Each scene shows the same named points in several views. A view is turned or mirrored, shifted and resized as a whole, has a little noise and may leave points out.

Scene 1
View 1
z_882: 16  19  -4  -1  -11  10  32  15  -5  -5  2  17  -10  16  -6  -19  1  0  -14  -13  -9
z_223: 18  27  12  -8  -1  16  32  34  -4  1  -19  15  -9  7  6  -28  -7  16  -20  -2  -3
z_748: 16  19  1  -13  -13  14  27  21  -9  -7  2  23  -10  19  1  -23  2  11  -19  -10  -12
z_145: 10  15  -12  10  -15  8  36  4  -6  -9  4  7  -12  7  -12  0  -5  1  8  -19  -9
z_286: 6  16  -16  28  -11  7  42  -2  -4  -9  2  -8  -13  -6  -20  14  -12  -4  28  -25  -5
z_742: 8  22  1  8  -7  27  24  18  -13  -8  16  3  -10  -2  -6  -13  -3  13  5  -25  -11
z_769: 10  15  -9  -17  -25  28  14  13  -21  -15  32  20  -2  19  0  -16  9  16  -3  -28  -21
z_705: 12  14  -1  1  -12  11  31  9  -9  -13  15  19  -23  18  -8  -16  1  2  -18  -16  -17
z_687: 15  29  -4  -1  -8  37  19  26  -9  2  17  1  14  0  -3  -26  3  10  5  -27  -6
z_887: 20  26  -16  13  -5  16  36  16  5  9  -3  -1  15  2  -14  -16  0  -11  7  -20  4
z_760: 17  14  4  -20  -16  0  35  21  -6  -8  -17  32  -18  27  6  -21  -3  13  -29  0  -12
z_91: 15  20  -20  17  -9  16  35  2  1  -2  18  1  1  6  -21  -9  4  -17  7  -28  -5
z_206: 15  27  -16  20  -4  22  33  12  2  5  9  -9  12  -5  -17  -11  -1  -9  18  -28  0
z_601: 16  18  -2  -6  -12  0  40  18  -2  -3  -25  18  -11  14  0  -9  -10  9  -8  -2  -4
z_454: 15  24  -4  -3  -10  17  30  24  -5  0  -7  10  1  6  -1  -18  -4  10  -2  -14  -4
View 2
z_748: 12  2  10  22  17  19  -5  -9  29  43  23  2  -27  -53  -31  27  43  -4  41  -6  -13
z_769: -2  -4  11  33  29  25  -6  -22  34  51  1  -19  -35  -76  -41  22  11  -25  18  -21  0
z_687: 17  -11  5  25  26  -7  4  -10  -7  48  7  -10  -28  -57  -17  8  4  -15  36  -37  13
z_91: -7  3  -24  38  25  -3  8  -13  3  19  0  9  -11  -20  -31  16  14  -7  0  -35  11
z_742: -2  -7  7  11  11  2  0  -11  11  37  10  7  -26  -44  -33  5  9  -30  27  -33  7
z_223: 25  -2  15  4  10  2  -5  7  11  43  39  12  -26  -43  -17  20  51  -3  64  -6  -13
z_882: 6  4  -3  26  19  12  -2  -8  22  32  20  9  -20  -37  -29  24  40  -3  30  -12  -8
z_760: 11  6  10  13  19  26  -9  3  40  38  40  11  -23  -52  -32  39  64  1  46  11  -26
z_454: 12  -4  1  13  26  0  0  7  6  36  28  6  -19  -48  -21  21  30  -9  37  -18  -4
z_705: -4  7  3  26  8  23  -5  -20  35  34  11  10  -26  -38  -42  21  38  -13  24  -13  -8
View 3
z_206: -10  10  0  -17  -15  7  3  -22  2  4  -7  8  23  -14  0  8  13  11  -8  4  26
z_882: -12  11  -19  -6  -13  3  -9  -8  8  1  -30  34  11  -18  -16  8  5  21  -47  5  0
z_91: 3  21  -15  -17  -21  10  -2  -21  4  4  -2  13  14  -13  -12  9  4  9  -25  3  23
z_705: -7  19  -32  -8  -17  -1  -11  -9  13  7  -24  43  14  -12  -18  9  10  20  -59  8  3
z_887: -13  5  3  -11  -11  10  3  -18  3  -4  -19  9  14  -20  -7  7  4  15  -13  2  15
z_145: 1  16  -13  -21  -18  3  -2  -12  8  7  -6  36  14  -19  0  4  11  8  -39  -2  4
z_748: -21  8  -20  0  -10  -1  -15  1  5  4  -38  40  18  -19  -17  9  8  28  -58  7  -3
z_454: -23  1  -4  -5  -9  1  -5  -4  4  2  -31  32  21  -22  -5  6  13  22  -36  4  2
z_769: -17  11  -31  -1  -23  -1  -27  10  -10  23  -14  33  44  -13  -11  14  10  26  -64  8  21
z_687: -30  2  -9  -1  -13  1  -11  -7  -6  12  -25  15  41  -13  -6  12  20  26  -25  13  28
z_601: -16  1  0  -11  -6  0  -1  -2  10  -4  -35  46  3  -30  -3  1  5  18  -46  -3  -20
z_760: -20  5  -18  0  -7  -1  -12  6  10  -2  -47  54  3  -27  -17  5  1  28  -69  2  -25
z_742: -19  10  -18  -12  -15  -6  -6  -13  7  15  -17  35  35  -9  1  8  28  17  -35  10  17
z_286: 9  18  -3  -35  -20  1  10  -24  12  8  12  33  15  -17  15  1  20  -4  -20  -6  10
View 4
z_206: 4  0  20  6  -7  14  2  6  -12  -5  14  23  13  -2  14  -7  2  10  -1  20  -3
z_687: 8  -8  7  -16  -9  21  9  4  -22  -10  15  18  21  -16  -1  -1  2  18  -3  4  -6
z_760: -4  -12  -16  -18  14  -1  0  -10  -19  -12  -5  -2  10  14  -17  3  -8  5  23  -23  -23
z_145: -7  -7  12  5  2  12  2  -3  -13  2  -1  14  -4  4  -2  -4  -5  9  13  8  -12
z_223: 6  -6  1  -22  -3  1  4  0  -27  -19  2  1  26  8  -6  6  -9  6  23  -19  -17
z_601: -6  -6  -1  -5  9  -3  -2  -6  -18  -11  -3  6  12  16  -7  2  -12  1  27  -13  -19
z_705: 2  -13  -1  -15  5  14  6  -5  -15  2  -4  -1  -7  8  -8  0  2  13  10  -4  -19
z_286: -13  -3  29  20  -1  15  2  0  -11  6  0  22  -10  2  5  -7  -8  7  12  22  -7
z_887: 5  0  10  3  -1  5  -2  3  -10  -9  14  20  21  4  13  -6  2  6  2  11  -7
z_882: 3  -9  -2  -11  5  7  2  -4  -15  -5  2  5  6  8  -3  -1  1  9  10  -5  -16

In a view up to two points have been moved. Name them for each view, in the order of its rows, or write none.
view 1: none
view 2: none
view 3: none
view 4: z_601, z_286
